A landscape with many peaks, sampled at points; each row gives a point and its height.
From any point a climber takes the steepest step (rise divided by distance) to one of its 2 nearest points. It stops when none of these is higher. Distance is the straight distance between rows; heights are no part of it.
K507 (h 385): 19	12	-19	12	-33	-45	-3	-20	-32	9	43	40	4	-6	12	-14	12	-25	-1	49	17	4	4	20	3	-27	-16	-6	-9	0	14	-11	15	-52	-29	20	39	0	0	27	-5	9	-2
K653 (h 508): 52	-2	19	-12	-13	-12	3	-51	-13	-32	-20	-5	10	-27	-68	9	12	-1	-2	-18	-1	11	-17	5	-45	16	12	20	-47	11	-34	-33	-32	-8	-4	-24	-6	-2	-12	-9	-25	-15	-9
K327 (h 364): -3	9	1	8	-20	-40	-2	-41	4	1	9	42	8	-31	-5	-7	-23	5	-26	53	-6	7	12	20	-6	-27	-29	-13	9	1	4	-32	9	-27	-27	12	32	24	-14	-21	-1	4	5
K33 (h 444): -59	18	30	-9	25	-13	3	-31	34	15	5	10	26	-10	12	8	-17	8	-39	-12	-35	11	11	-20	-6	-16	27	-16	4	-34	14	31	-13	33	-6	-9	2	10	5	12	48	-30	-23
K354 (h 323): 13	-18	14	-21	14	2	-8	17	14	-46	-15	-22	0	14	2	-8	16	34	16	-4	-7	0	4	-28	36	-12	-14	32	-13	36	25	-17	13	-8	-12	31	29	-13	43	-6	11	4	3
K288 (h 619): -13	5	24	25	-3	-38	17	-67	3	-9	44	-32	-7	-7	17	-26	30	-19	53	40	-19	-8	-21	-9	-15	-24	-4	-6	-7	32	25	-1	28	-40	13	23	3	26	-11	23	4	17	37
K646 (h 504): -7	21	-11	-13	3	-24	13	-26	0	-8	14	-10	6	-15	-28	-30	-17	-27	2	17	-10	-7	8	24	3	2	27	2	2	-34	-5	-9	3	21	-3	23	-17	11	-16	37	5	13	-36
K900 (h 487): 3	-16	-23	7	-9	-40	0	14	24	-1	3	-7	28	21	-20	-13	39	-18	32	-13	-19	21	16	-29	-3	19	23	-4	-24	-9	-14	27	13	-11	1	17	-9	6	13	45	14	-26	3
K72 (h 348): 33	-7	-10	-6	16	17	23	-1	-25	-35	7	-21	20	5	-5	-4	48	44	25	-22	32	-14	-1	-5	27	2	-9	53	-9	29	20	-18	-41	-6	-10	10	2	-31	30	-1	-11	2	-15
K237 (h 318): 45	9	22	16	-34	3	-4	-55	8	0	57	11	24	-1	-30	-24	4	1	19	43	12	48	-35	-4	-6	-19	19	-1	-21	10	8	-42	7	-15	-2	25	24	21	0	-5	-24	5	5
K225 (h 577): 4	-10	61	-24	-5	-7	16	-9	9	-35	-47	-1	-4	-10	1	26	-17	-14	-20	-31	-46	-10	4	-41	-7	14	32	25	-7	-6	1	4	-21	35	31	16	-12	-5	-10	-20	35	5	-6
K214 (h 524): 20	-8	-1	5	-36	-54	22	-4	-33	-28	-12	-2	-56	-29	-13	-4	4	-35	16	52	-19	-17	-37	-21	4	19	5	32	-3	0	38	-21	48	-32	7	20	15	14	-11	17	14	28	6
K182 (h 722): 4	15	-53	11	-6	2	-19	-3	-9	-4	-19	-5	-25	-25	-18	-27	5	17	-36	31	-15	-6	-12	-13	11	4	15	22	-27	-61	-27	-13	87	26	-3	-13	-26	12	29	25	-3	-50	9
K537 (h 486): -6	-7	6	-6	49	10	17	44	21	62	-38	-4	-26	36	38	33	-18	-12	6	-16	28	38	-16	-10	-2	-6	-4	-28	21	11	12	41	-32	5	-7	-23	18	-2	-3	3	29	1	-5
K844 (h 300): -31	-5	-6	38	8	37	-9	8	3	24	6	-6	2	-20	19	4	7	-38	-37	-47	38	13	-3	15	5	14	-6	6	-12	-37	11	41	-4	-15	3	-12	-18	-45	19	38	11	-60	-35
K201 (h 329): -22	-8	49	-17	-22	-17	-1	-7	10	-12	-24	10	17	-27	43	-6	-38	39	-23	6	-16	-38	5	-3	9	-23	-60	0	10	22	7	-29	-15	25	-4	8	3	-2	-9	13	27	11	-39
K663 (h 432): -47	-26	-34	16	-19	13	-27	23	22	-20	-4	7	19	-23	-11	-31	-21	-6	6	14	-27	-51	20	41	8	-1	-45	-16	7	-1	-42	-8	51	-5	4	10	-39	15	-16	-11	-36	14	-5
K134 (h 623): 36	-7	-24	30	-31	-62	14	6	-39	-22	-40	27	6	-6	-36	-1	4	-17	-14	3	-29	22	13	19	-25	22	25	37	8	-17	-49	13	-1	-6	-6	44	-4	1	-24	9	-20	-13	-8
K574 (h 262): 30	-8	13	2	-40	32	-17	-7	-36	-8	58	13	47	-4	1	-15	22	14	11	8	10	-18	15	13	7	-6	-13	-26	-25	2	7	-24	-12	-14	-15	-7	39	-16	34	39	-23	-35	10
K76 (h 574): 48	20	-2	-4	-19	-16	-29	-39	1	-12	-38	-12	-4	-23	-44	-2	-11	17	-15	-14	7	39	4	1	-29	9	9	35	-35	-41	-48	-49	-11	18	6	-28	-40	-4	23	-3	-27	-31	-13
K682 (h 437): 3	4	-46	9	2	26	25	-12	-49	8	67	35	54	26	11	-7	-3	48	-4	14	12	38	-17	9	35	-37	32	-6	10	-36	-6	19	0	43	-20	-2	25	13	10	-2	-16	-24	-15
K79 (h 650): 20	9	-46	13	-2	-5	13	-4	-23	12	-33	-19	-67	-46	10	-23	-23	25	-17	40	3	-7	-55	-13	2	7	12	27	-16	-40	8	-3	64	-5	4	-27	-23	18	16	30	18	-44	-11
K607 (h 571): -34	-4	-1	-3	33	7	39	10	-18	-28	-42	-8	-30	-21	24	14	-17	10	-29	-17	-15	-31	-6	17	45	1	-2	62	33	-13	5	21	-8	24	2	35	-36	-19	-13	-25	4	21	8
K667 (h 694): 2	9	-15	-20	21	-15	-9	-19	-5	-30	-6	-46	-10	-16	-9	-11	25	11	10	-4	-11	-57	-3	-29	19	9	15	16	-37	-9	14	-2	31	9	5	-31	-6	-13	39	64	25	-12	10
K480 (h 313): 36	-36	0	13	-23	26	5	21	-48	-22	15	12	29	22	21	-2	-19	16	9	13	-28	-21	-2	19	11	-45	-33	-36	-6	58	-33	9	38	-26	-6	17	41	-7	4	-5	-18	-21	31
K799 (h 87): 9	-22	-1	18	-44	40	-9	26	16	18	20	-8	32	18	34	13	-30	-32	-10	-24	4	7	-9	-33	18	5	22	-18	-19	-31	-20	20	46	24	62	-12	-26	-19	-4	27	27	-40	-10
K808 (h 420): 23	-19	4	-23	-14	-16	-20	-9	-4	-16	-26	12	-40	-20	-36	39	-2	-22	-25	-15	16	-7	13	20	-8	25	-11	-9	-14	24	0	-23	-9	-26	-7	-22	26	5	-26	-52	-19	17	36
K860 (h 497): -15	4	12	-25	38	25	19	-24	17	-10	4	-12	9	18	3	24	-32	1	-25	-28	-30	10	-1	-38	13	-16	51	2	-1	-23	1	17	14	60	22	0	-11	-2	0	-12	46	-9	-18
K489 (h 505): 41	-13	2	9	-9	-70	-42	-31	2	-15	-13	22	-19	29	-38	6	-18	-22	25	18	-10	62	16	20	-16	-21	-26	13	-1	32	-35	-28	14	-60	-21	29	30	7	-17	-23	-24	34	15
K504 (h 390): -32	-9	-38	-15	0	7	-18	43	21	-3	5	-1	19	8	12	-36	-17	19	28	23	2	-51	39	35	45	-8	-43	-25	31	5	-6	-19	20	14	3	22	-25	16	-11	-1	-19	42	5
K358 (h 332): 18	-26	16	15	-20	54	26	55	-47	-16	-19	23	18	14	34	0	-5	33	-15	4	-29	-5	0	18	3	-19	-7	-7	20	22	-28	25	0	7	3	25	25	-10	6	-40	-27	-21	24
K81 (h 351): -9	-2	-26	-22	-2	11	-28	61	2	17	-15	16	-11	41	2	-15	-31	19	4	12	14	22	31	29	60	-5	-10	-15	50	-37	3	-26	13	35	-5	35	-9	17	-11	-20	-22	30	17
K73 (h 379): -2	21	-20	-9	55	33	37	-9	5	-6	0	-7	2	-5	-41	33	23	3	-15	-58	30	-2	8	-6	-10	14	16	41	1	-13	-17	15	-34	18	0	-21	-49	-29	-11	-40	-12	7	-30
K96 (h 586): -22	38	12	-43	41	6	-33	19	14	-8	-3	-34	-26	12	-5	6	18	44	15	-11	-8	-54	18	-27	-10	8	-1	-23	0	21	33	-19	-21	30	-2	-40	4	1	40	17	12	18	-13
K523 (h 355): 14	-7	22	-18	-15	41	-7	37	-29	3	-21	26	25	22	6	8	2	32	-12	-7	7	6	30	37	12	-7	-13	-11	29	2	-20	-11	-46	19	-9	9	8	-7	-1	-44	-43	0	28
K704 (h 398): -18	1	21	-13	-22	-2	-41	0	19	-11	-36	-1	17	-31	-24	-8	-19	-9	1	-41	-17	-42	20	-1	-31	10	-28	-9	-18	-28	-30	-14	-16	16	24	-30	-41	-27	9	30	-6	0	-53
K404 (h 510): -17	-16	1	29	-7	0	16	17	-14	-10	-31	5	0	-18	32	0	-46	-21	-21	4	-2	-9	-6	43	27	-7	-26	29	25	-11	-20	10	1	-6	11	39	-20	-9	-22	-24	-19	0	-3
K951 (h 303): -21	-2	35	-26	4	-13	5	-37	23	-23	-4	8	16	-27	31	16	-42	44	-36	2	-36	-87	16	-19	-8	-12	-30	-23	12	23	-3	-22	-3	66	8	1	-2	7	-41	0	49	40	-18
K264 (h 535): -13	-3	-32	-14	30	-11	3	42	48	-17	-8	13	18	7	-48	-23	0	31	-8	7	-21	-3	20	1	8	-5	-18	6	8	32	-17	2	23	6	-38	38	1	18	-10	-13	13	13	-40
K256 (h 669): -16	1	27	-24	15	4	21	36	8	-10	-42	7	-9	14	-11	22	32	9	-3	-31	-8	-5	10	-50	17	23	15	40	22	-15	29	11	-29	41	-1	5	-12	-15	9	-15	22	19	-21
K700 (h 593): -24	-6	5	-1	41	-1	21	46	28	-21	-20	13	7	2	-44	7	33	11	-23	-28	-9	8	-2	-21	5	9	-3	40	7	34	15	27	-12	3	-41	30	19	-16	7	-11	25	4	-55
K596 (h 466): -1	-4	13	58	-1	6	12	30	-6	17	-10	10	22	30	38	3	-35	-49	-18	9	-3	46	-1	20	14	-24	-10	19	27	-12	-29	43	4	-18	8	47	0	-20	-13	-7	-9	-13	6
K688 (h 439): 2	20	-7	19	8	-72	24	-11	1	34	6	11	-22	10	58	-11	-13	-25	29	60	-7	39	-13	-31	6	-14	9	38	31	-18	11	17	1	-51	-9	33	-5	24	-1	12	24	24	13
K143 (h 483): -2	-16	-42	4	-3	-15	-4	22	19	-18	-9	19	9	-1	-34	-20	-31	6	-17	34	-42	-7	10	14	-9	-5	-14	-15	0	14	-49	-5	73	9	-18	30	-4	33	-24	-10	-7	2	-17
K311 (h 233): -8	-6	-15	-12	23	-4	22	3	-7	11	22	8	18	22	22	8	-21	9	15	18	-22	-39	16	24	-3	-20	-13	-70	16	58	-14	18	4	0	-4	1	27	21	-40	-17	9	34	30
K809 (h 445): -2	-17	8	23	-1	53	-5	47	3	53	-37	-12	-18	14	52	21	-16	-18	-10	-37	35	1	-7	6	-7	9	-10	-25	12	-9	-10	37	-16	4	38	-46	-12	-30	-1	0	4	-25	15
K706 (h 274): 16	9	-12	-2	-22	14	-49	16	25	42	26	1	10	27	6	-7	-27	8	5	-6	38	71	3	17	-3	3	12	-34	-5	-28	-12	-17	6	-1	6	-14	0	21	0	7	-21	-14	16
K359 (h 49): 44	-11	-17	20	-13	30	43	7	0	42	24	-10	54	41	35	44	-48	-13	2	-3	34	23	-22	-13	30	-4	38	14	18	-13	-42	24	1	40	45	-20	-12	-19	-47	-5	7	-8	26
K567 (h 461): 42	-21	6	-23	-9	-52	-46	-41	2	-12	-22	-5	-26	13	-55	29	-19	-33	8	-17	5	34	8	14	-9	10	3	-30	-28	16	-16	-26	9	-20	-11	-15	44	2	-12	1	-11	15	22
K628 (h 575): 21	34	17	-44	50	15	-46	-30	-19	-22	-1	-44	-21	10	1	1	12	55	8	-2	12	-36	-7	-12	10	-12	6	-18	-32	21	27	-36	-20	29	-14	-42	40	-9	64	27	3	2	12
K677 (h 212): 12	-26	-8	-2	-22	-13	11	8	6	17	17	-8	6	18	42	5	7	3	47	27	-5	-23	-4	-30	-5	-3	-7	-46	-6	39	0	5	22	-17	27	-20	16	24	-13	-4	13	4	48
K829 (h 360): 7	-18	42	-22	-3	14	-20	15	1	-9	-46	-22	4	-1	22	-5	-41	8	9	-48	2	-25	8	14	-9	-11	-40	-16	-1	23	-24	-6	-32	15	18	-16	-11	-26	0	18	3	1	-47
K798 (h 302): 18	-34	28	0	19	33	-27	-15	31	-42	13	-9	42	9	-19	-13	11	38	1	-19	-27	5	7	-27	17	-30	-22	-12	-36	49	-12	-3	29	-16	-21	15	39	-13	42	2	7	-33	19
K485 (h 568): -22	19	8	14	8	-15	16	-54	-9	-13	69	-19	33	12	-15	-33	19	-27	22	27	-24	-10	0	18	7	-29	27	-25	-2	2	18	6	15	-3	2	42	9	12	-11	42	3	15	10
K788 (h 229): -25	6	33	-8	-4	27	-44	-3	47	15	16	-16	-19	10	-7	-10	-14	-25	14	-7	-21	-13	9	-32	-14	8	26	-73	-2	-10	36	-8	37	23	43	-25	0	26	-7	-8	24	23	13
K847 (h 446): -15	9	33	-5	-35	-24	-22	-27	27	-6	-22	8	19	-26	-9	-25	-39	-15	-6	8	-16	6	8	-7	-10	1	-4	14	1	-48	-15	-37	-7	28	18	6	-27	6	-3	12	4	-5	-51
K970 (h 252): -21	-2	28	-4	-23	10	-77	7	52	25	6	-20	-23	18	-6	-26	-16	-28	34	-8	12	45	13	-4	-20	9	0	-55	-7	-24	14	-19	24	-12	25	-25	2	22	6	6	-14	6	11
K170 (h 546): 43	-20	-27	2	-35	-59	11	-2	-23	-4	-28	8	17	-5	-7	0	19	-1	17	-13	6	-6	21	-6	-5	26	8	5	-15	-16	-31	8	-20	-16	7	-8	-5	-11	-3	41	2	-29	0
K758 (h 69): 9	-1	21	13	-7	44	13	-4	8	32	32	-35	20	36	46	15	-28	-4	22	-9	3	36	-36	-28	-4	-10	48	-14	-5	1	-17	29	12	22	56	-23	-13	5	-2	-5	13	-30	29
K821 (h 183): -33	0	16	-5	3	10	-1	-9	45	10	-9	26	24	-24	1	4	-30	28	-26	10	-27	-14	25	-5	-27	-5	-24	-17	16	4	-25	-12	-6	8	4	-13	-24	30	-21	-60	-3	-12	2
K959 (h 105): 31	-25	-19	13	-41	-5	31	-25	12	3	34	2	43	-11	28	20	-27	-20	-15	12	18	-2	-22	-36	26	-4	0	18	-25	-14	-11	-10	42	6	30	0	-16	-12	-17	26	36	-37	-18
K284 (h 255): -17	5	-13	-7	4	27	26	-6	-7	2	33	-7	-2	-19	32	-4	-10	36	8	40	-13	-77	-14	-2	-44	4	-32	-44	6	63	6	-11	12	22	0	-19	10	30	-34	-20	25	27	-7
K534 (h 296): 23	20	12	1	-37	13	-23	-23	13	25	34	7	3	0	-13	-7	15	2	9	5	36	73	-24	-1	-14	13	34	2	-24	-28	16	-28	-30	-9	3	-11	11	10	21	-5	-29	-8	8
K619 (h 579): -37	6	-14	-11	39	-11	14	-12	19	3	49	-2	38	30	-14	-12	55	18	57	2	-3	12	8	-13	5	3	18	-17	9	3	31	13	-40	10	-11	-13	10	30	2	-9	3	44	29
K562 (h 517): -45	18	22	11	44	-2	25	8	27	19	16	7	34	17	-4	-21	41	-5	30	9	19	41	18	24	-1	-11	-22	14	34	2	23	17	-64	-17	-33	23	6	4	-7	0	-13	38	1
K398 (h 438): -26	-1	6	-10	8	-4	-22	18	29	-19	0	0	52	13	-37	-11	39	10	-3	-47	-32	10	42	-17	-6	12	18	-6	-19	-25	-12	24	-21	21	-8	2	-11	-13	29	38	14	-26	-13
K739 (h 457): 19	25	18	10	-26	-34	-11	47	-18	23	-7	23	-28	11	25	-38	23	-9	40	37	3	7	-24	-22	-34	3	-10	-14	6	13	44	-1	-27	-23	-9	23	43	3	25	43	13	22	-52
K322 (h 451): 80	-22	3	-4	-12	5	6	22	-25	-24	-28	3	7	5	-49	2	-12	7	8	-26	4	1	-13	16	-35	8	-7	-5	-20	49	-44	-12	-19	-5	-5	5	12	-14	-18	-5	-20	-5	-46
K391 (h 458): -33	9	-5	-51	36	-8	16	-20	-24	11	-17	-8	-63	-7	43	51	-28	21	-19	-1	5	-15	-2	-11	36	14	1	5	56	-18	38	-7	-15	33	-17	-30	-21	12	10	-34	27	35	49
K783 (h 356): -46	11	12	-16	28	-23	-29	-33	35	-6	-26	-25	1	-37	-2	2	-15	-24	-12	-53	7	-22	8	15	2	3	-8	4	-26	-29	-3	7	-32	2	0	-25	-43	-21	18	56	17	-4	-41
K338 (h 555): -12	17	18	-11	-15	1	-8	-54	-12	-1	-4	-26	-35	-20	29	11	-10	6	3	3	4	11	2	10	15	0	28	11	5	-37	16	-19	-16	-6	23	-33	-15	10	24	-29	-17	-11	71
K449 (h 340): 30	14	21	14	-12	15	1	-76	17	-6	34	25	22	-29	-36	-24	-16	22	-7	49	-5	8	-13	21	-19	-26	-6	-20	5	16	6	-58	9	0	-14	10	24	34	-24	-50	-20	15	1
K17 (h 527): -22	19	13	-18	27	7	-9	40	3	47	-19	-25	-53	14	55	-4	-4	11	29	4	15	-2	-29	-21	-25	14	-15	-38	15	29	52	11	-29	13	-8	-20	21	19	25	20	36	14	-23
K579 (h 405): 37	-5	-58	14	14	48	48	-5	-21	17	57	20	46	7	-14	1	-3	43	-2	0	33	10	-23	20	8	-18	6	8	5	7	-35	1	-1	15	-14	-9	-14	0	-18	-14	-13	-25	-35
K779 (h 583): 13	-4	-14	27	-19	-39	30	-13	-33	-13	-36	-18	-58	-50	-22	-13	-4	-12	-3	25	-10	-7	-53	7	-23	24	5	48	-15	-19	5	4	39	-33	13	-6	-23	14	-22	16	-5	-22	-13
K234 (h 375): 25	-3	-39	5	40	24	47	-2	-19	-7	17	-3	30	-13	-22	-1	24	40	-5	-29	34	-16	-8	16	2	-2	-4	33	1	22	-9	16	-36	4	-26	-4	-12	-28	-6	6	2	-16	-52
K686 (h 615): -16	8	8	-18	14	-10	3	-40	-30	-31	-18	-53	-28	-18	36	-4	-1	7	12	-8	-22	-19	2	3	27	-1	23	25	-9	-33	16	2	-7	13	17	-10	-24	-6	36	34	8	-2	47
K151 (h 277): 6	-4	-9	-32	19	-10	25	0	-12	-23	2	-3	-14	-22	19	20	-21	48	-28	27	-24	-78	-13	-33	-9	1	-14	-12	-10	48	14	-13	20	39	-14	-11	34	14	-20	2	55	22	-16
K349 (h 407): 18	23	-19	24	2	-58	-8	-12	-18	27	12	34	-34	10	32	-16	7	-30	3	49	27	41	-7	18	0	-32	-13	39	8	1	8	13	4	-94	-38	25	12	5	-9	15	-3	31	-8
K290 (h 433): -10	22	-29	-13	39	27	39	-22	12	5	21	-6	-25	-15	-36	31	32	13	11	-12	25	1	-16	-11	-14	17	19	33	-1	11	3	-7	-22	-2	0	-45	-34	8	-11	-77	-26	31	23
K960 (h 553): 51	-3	-17	30	-24	-42	-16	17	-39	-20	-2	35	2	32	-59	-11	15	-22	7	16	-30	41	-5	29	-37	-9	-5	9	-5	41	-51	4	28	-35	-20	47	8	7	-20	1	-36	17	-15
K94 (h 478): -18	12	-25	0	-1	32	26	0	-40	-3	47	-12	30	31	14	-12	23	17	23	-6	5	2	11	-3	30	-6	48	11	21	-58	10	12	-6	53	21	-3	-17	-3	9	11	-8	6	6
K976 (h 429): 35	-12	10	48	-22	-17	-12	0	-21	3	21	19	34	54	26	29	-44	-44	-31	6	-16	60	-4	-8	23	-36	19	16	-1	-1	-45	34	46	-24	10	45	19	-14	-6	-4	4	-29	28
K204 (h 411): 24	1	7	14	-5	68	-22	48	-16	21	-17	-28	-30	23	-13	10	9	-24	1	-60	26	8	-18	13	-24	25	31	-29	-12	7	-15	34	-11	3	35	-31	-10	-27	7	1	-23	-25	6
K112 (h 691): -14	-12	27	10	11	5	5	-16	22	-42	22	-43	-17	0	-26	-22	37	-38	42	9	0	-16	-17	-10	7	6	-13	17	-10	62	40	-15	28	-38	9	35	2	2	-5	-14	-5	37	26
K910 (h 305): -23	5	-40	29	-8	33	35	34	0	19	-1	11	-23	-39	2	-32	18	11	-2	35	21	-32	-8	38	-26	20	-25	17	29	10	-7	-4	6	-25	-2	-2	-35	11	-29	-40	-36	4	-7
K725 (h 645): 24	-5	-37	15	-11	-17	-27	-14	22	-8	-26	-14	-9	-14	-13	-13	9	27	-11	2	4	48	2	-18	-5	10	5	45	-38	-32	-31	-25	43	-5	-1	-12	-38	12	35	11	-14	-55	11
K533 (h 495): -20	25	7	1	2	26	10	-55	4	-6	35	-16	9	-18	-24	3	18	-14	-4	-6	10	10	11	27	-5	9	29	17	-1	-27	-2	-14	-30	-5	16	-13	-35	4	-10	-45	-33	5	40
K196 (h 400): 22	3	9	18	16	-41	6	25	-6	17	-35	7	-40	24	-11	19	23	-55	22	-2	4	35	-16	5	-26	7	1	0	-2	32	0	37	-28	-60	-8	12	20	-5	-11	1	-1	27	16
K953 (h 539): -58	11	35	2	27	6	11	12	53	3	-12	9	6	-21	-14	-17	27	2	-12	-9	8	28	7	6	-1	3	-36	37	21	14	26	0	-33	-21	-33	22	-10	0	5	-24	4	8	-30
K857 (h 161): -34	2	31	-18	-6	17	-26	-37	20	4	4	56	18	-27	-8	43	-21	7	-83	-22	-13	-25	40	11	-12	1	-7	-36	5	-25	3	-11	-6	26	-12	-15	10	-3	-23	-49	-5	-17	18
K972 (h 207): -43	1	14	3	-6	36	0	-2	47	22	22	15	-4	-24	12	10	0	-5	-20	10	-16	-26	-3	-45	-34	8	-2	-39	-6	1	29	1	30	6	23	-34	-6	17	-12	-36	36	-9	0
K187 (h 412): 64	-27	-20	23	-25	30	-12	46	-46	-2	-21	2	-11	20	-18	10	-4	4	-14	-36	7	4	-23	7	-16	12	23	-28	-20	29	-33	25	19	6	13	0	16	-21	0	17	-18	-43	-14
K148 (h 384): -1	-2	22	-30	-4	11	-21	29	0	7	-44	26	-25	-3	-19	22	0	-7	-31	-13	29	-3	31	36	7	17	-31	1	23	10	4	-31	-42	1	-19	-1	-2	-3	-24	-62	-39	29	20
K466 (h 489): -15	12	1	16	9	-10	-5	33	-1	38	1	-24	-58	3	53	-26	11	-31	36	17	38	13	-20	-11	3	15	-7	0	16	-7	63	14	5	-29	-7	21	18	-7	24	56	22	17	-24
K681 (h 280): 34	-34	-5	-11	-13	27	-11	-13	-6	-27	34	-4	62	13	-12	14	5	4	-6	-31	11	-18	28	-5	37	-11	-12	-13	-35	12	-17	-14	13	-2	-4	-1	10	-35	22	23	2	-30	7
K409 (h 322): -62	4	16	0	29	2	-11	9	40	36	-14	-16	-5	-12	38	4	17	-24	-8	-48	30	5	8	-3	-1	14	-15	-1	-1	-25	32	38	-38	-12	-1	-26	-18	-26	25	41	27	-21	-30
K908 (h 331): -17	2	-45	43	-4	0	33	27	-5	27	8	12	-9	-5	-17	-3	49	-23	8	18	12	6	-14	29	-20	27	8	3	16	5	-12	34	4	-33	-7	0	-16	14	-27	-17	-40	-5	33
K838 (h 406): -27	15	23	-15	2	-20	-10	-2	11	2	-20	27	20	-13	-26	13	20	7	-54	-35	-26	31	14	-13	-27	15	29	0	-15	-34	3	25	-34	26	-29	-2	12	-6	21	21	22	-46	-40
K510 (h 430): 7	18	10	-4	-7	-56	-23	26	-17	32	-23	16	-57	18	10	-26	11	-24	55	24	6	16	-5	15	-37	1	-18	-30	16	21	23	5	-35	-53	-21	-2	38	17	11	19	-18	45	-4
K390 (h 620): 9	24	-31	-26	38	18	-16	-21	-27	-18	16	-20	9	1	-22	4	31	47	-8	-21	6	-28	2	-3	11	-15	22	0	-34	-12	3	-3	-9	17	-26	-46	15	-20	55	22	-10	-30	3
K729 (h 144): -12	-6	21	-12	-20	3	1	-1	2	34	5	42	13	-7	16	45	-14	-33	-54	-1	20	9	20	0	7	11	2	-25	11	-25	17	-1	-26	11	-1	-14	27	-10	-25	-24	16	-12	12
K408 (h 479): 49	2	-19	5	-36	-56	18	26	-28	15	-10	21	-52	12	22	-10	0	-19	37	58	9	22	-19	-27	29	10	12	24	31	-8	29	-16	15	-23	0	38	18	9	5	13	15	49	15
K58 (h 627): -20	3	16	2	-9	28	-30	4	0	-22	18	-38	-36	-3	-3	-20	20	-37	21	7	16	-22	0	9	15	15	-4	-4	-11	14	50	-24	22	-21	11	0	12	-8	25	9	-19	13	11
K836 (h 526): -40	25	-3	-2	8	42	-4	9	-16	3	39	-9	13	2	-6	-10	27	-22	-10	-27	30	-16	25	24	24	8	13	10	17	-53	35	3	-22	27	7	3	-17	-34	10	18	-13	12	-23
K117 (h 124): 13	-19	-13	-10	-20	-25	31	-11	5	18	0	29	48	-13	34	38	-26	-19	-26	-5	22	-29	21	-16	24	12	-14	5	1	-28	-16	-2	-22	22	20	-8	-15	-17	-32	6	35	-9	-17
K715 (h 646): -36	17	9	-19	22	12	-7	-11	-13	-10	27	-24	-1	13	12	2	43	25	26	-2	-23	-41	5	-19	-14	15	22	-36	0	26	41	10	-35	29	3	-23	24	17	21	0	9	27	33
K668 (h 363): -20	0	2	27	23	12	22	24	26	27	-29	-4	-27	18	-16	24	34	-41	15	3	7	45	-14	10	-8	27	20	15	23	5	0	33	-28	-20	-4	-6	-2	15	-17	-47	-28	26	57
K150 (h 509): -39	14	5	-34	21	-1	23	1	-10	-24	-34	-5	-56	-39	22	31	5	36	-23	1	-14	-57	1	-13	9	15	-24	44	21	6	34	-18	-11	11	-6	-7	-28	2	-1	-45	5	37	34
K843 (h 295): 46	-34	-19	21	-20	-30	-6	12	-51	-3	0	17	2	28	10	7	-13	-4	20	1	-23	-2	-17	20	-20	-42	-34	-19	-12	40	-52	34	45	-57	-8	0	24	-18	-14	32	-13	-31	3
K983 (h 573): -43	2	-14	14	5	48	-12	32	6	-14	10	-14	-18	3	-14	-19	20	-21	-13	-10	7	5	10	16	27	7	4	21	13	-21	25	12	32	2	3	23	-11	-16	21	-19	-16	-1	-6

Where does a climber stop that starts at each point below?
K908 -> K17
K758 -> K182
K681 -> K112
K359 -> K182
K972 -> K182
K327 -> K182
K480 -> K134

Call two points neighbours if one is among the 2 nearest of the other. Go from one point of each pair to the other, from neighbour to neighbour, staying as high as possible. Name the lowest point that can't be avoided.
K17, K182 -> K204
K700, K704 -> K234
K700, K134 -> K838
K715, K700 -> K562
K667, K715 -> K628
